Each row is a point on a landscape with many peaks, with its height.
From any point a climber steps to the highest of the 3 points nearest to it. It stops when none of these is higher. Distance is the straight distance between rows; heights are no part of it.
j_498 height 448: [-31  35   8   8 -11  10 -26 -11   7  16   1  -5 -18]
j_220 height 511: [ 13 -37 -20  -5  -2 -27  62 -15 -18 -26  31   8  -8]
j_933 height 370: [ -1  17  31 -24   3  11 -14 -16   0  24 -20  31 -13]
j_450 height 590: [ -5  -1   2  20  10 -15  -3   6  23   5  -9 -29  13]
j_407 height 570: [ -6 -20 -24   7  18  -2   4  -2  -7  -9 -10  -5  23]
j_915 height 362: [ 13 -13  33   8  11 -31   2  16  47  22 -23 -32   0]
j_283 height 546: [-10  23  22   5   9 -14 -12  -3  26  23 -11 -21  -5]
j_170 height 603: [ -9  14 -15  16   0  10 -11 -15  -5   6   5   2 -12]
j_196 height 516: [  5  21  35  -3  13 -11  -7  -4  27  30 -29  -1  -2]
j_929 height 283: [ 16  -6 -53  27   2  10  -5  13 -18 -34  31 -12  15]
j_815 height 243: [-21  44  -1  22 -27   2 -36   5  24  18  31 -23 -21]
j_81 height 7: [ -7 -34 -15  -2  21 -13  -1  23  -6 -42 -14  -8  47]
j_917 height 647: [ -8  19 -35  32 -15  18 -14 -16  -8  -7  18  -5  -9]
j_505 height 447: [ -8   7   7 -15 -28  18  -3 -22 -17   9  18  24 -32]
j_176 height 564: [  3  -5   3  -1  28   3   5 -17   0  15 -20  13  10]
j_966 height 462: [ -8   8   8 -18 -10  14  -6 -23 -16  14  -5  25 -20]
j_311 height 79: [-36  50   9 -12 -36  18 -39   9  -3  28  20  -8 -19]
j_692 height 579: [ 10 -26   0 -17  41  -4  23 -14  -4   0 -30  20  12]
j_706 height 580: [  8 -17 -15   6  -4  -2  29 -22 -12 -10  21  18 -21]
j_316 height 294: [-22  36  27 -11  -5  11 -26  -6   1  23  -8   8 -17]
j_255 height 660: [-30  45  14  -4 -28  18 -35   1   0  17  15   1 -16]
j_968 height 619: [  6  44  62 -15  -7 -15 -11  15  40  38 -28 -11 -14]
j_245 height 677: [ -5  18  26 -40 -39  26  -5   7 -26  25  10  30 -31]
j_92 height 674: [ 17 -33 -32  12  -4 -11  48   3 -19 -34  38   8   3]
j_225 height 550: [ -5   7   3  -2  12  10  -5 -26   0   9 -16   3  -5]
j_276 height 112: [ 10 -12 -21  23   1 -14 -15  41  -1 -48   5 -35  45]
j_577 height 90: [  9 -18 -36  25   4   3 -20  32 -10 -52  13 -22  37]
j_757 height 428: [ -1  29  34 -44 -26  25 -16   8 -20  27  -6  37 -18]
j_17 height 154: [  6 -35 -32   1  13   1  11  20 -20 -41  -1  -3  35]
j_588 height 521: [  6 -51 -17 -14  24  -7  35   6 -12 -27  -6   9  22]
j_841 height 569: [  5 -30   1 -15  30  -4  25 -20  -5   1 -15  22  -5]
j_584 height 389: [  4 -21 -39  17  12   3  -1   8 -12 -35   7 -11  28]
j_949 height 276: [ 14 -22 -50  15   9   9   7  16 -27 -43  19  -4  25]
j_151 height 624: [-18  10  -3  24   2 -13 -13   4  23   9   1 -27   8]
j_333 height 553: [  9 -20 -11  -5   2  -3  31 -26 -15  -1   3  19 -12]
j_810 height 730: [ 28 -23 -48  21  -9   3  32   3 -28 -43  46  -3  -2]
j_318 height 471: [  4  -7 -18  26   8 -13  -8  25  13 -11  -1 -38  29]
j_881 height 607: [  1 -31 -17   1  26  -2  15   0  -5 -11 -18   2  21]
j_459 height 492: [ -4  24  41   7 -14  -8 -16  10  40  25  -6 -27 -18]
j_838 height 374: [  9 -29   4   8  -1 -30   3  29  29 -16  -8 -41  35]
j_50 height 532: [ -4   3 -16  10 -25  17  11 -28 -23   0  33  12 -32]
j_349 height 368: [ 11 -30  25   9   3 -28   3  31  43   9 -14 -43   5]
j_421 height 482: [  8   6  11 -16 -34  -4  25 -28 -14   0  28  21 -37]
j_124 height 306: [ 12  25  52 -33   5  12 -16   0   2  30 -37  51  -4]
j_708 height 711: [ -7  14 -28  40  -1   0 -16   1   8  -1  16 -29   5]
j_15 height 412: [-16  11  11 -27 -37  28  -8 -12 -25  15  19  21 -34]
j_443 height 198: [ 10  31  41 -44 -13  28 -17   9 -19  24 -24  48 -11]
j_578 height 612: [ 17 -14 -21  10 -13 -17  48 -20 -13 -26  44   4 -17]
j_444 height 126: [ -5  42  44 -27  -9  13 -29   8   8  27 -20  21  -2]
j_298 height 472: [ -5  25  40   5 -21 -12 -17  16  44  30   2 -27 -41]
j_173 height 491: [  7 -24 -34  12  11  11  17  -9 -17 -17  10   4   9]
j_393 height 548: [  6   7  18  -5  34  -8  -2  -9  14  18 -41   9  10]
j_401 height 581: [  3 -43 -13 -12  36  -8  15   4  -7 -15 -32   7  36]
j_890 height 547: [  2 -13   1  -4  33 -16   1  -3  15  10 -32  -7  25]

Call two points neighbours if one is among the 3 nearest of the other. Go from one point of each pair to the other, from neighbour to neighbour, staying as high as possible. Name the lowest point that can't be avoided.
j_245 and j_708 => j_505
j_176 and j_810 => j_333
j_810 and j_255 => j_498
j_810 and j_708 => j_225
j_968 and j_708 => j_196

For each start below, name the point where the climber stops.
j_50 => j_810
j_81 => j_881
j_966 => j_708
j_220 => j_810
j_333 => j_810
j_276 => j_708
j_443 => j_245
j_421 => j_810
j_349 => j_708
j_283 => j_708
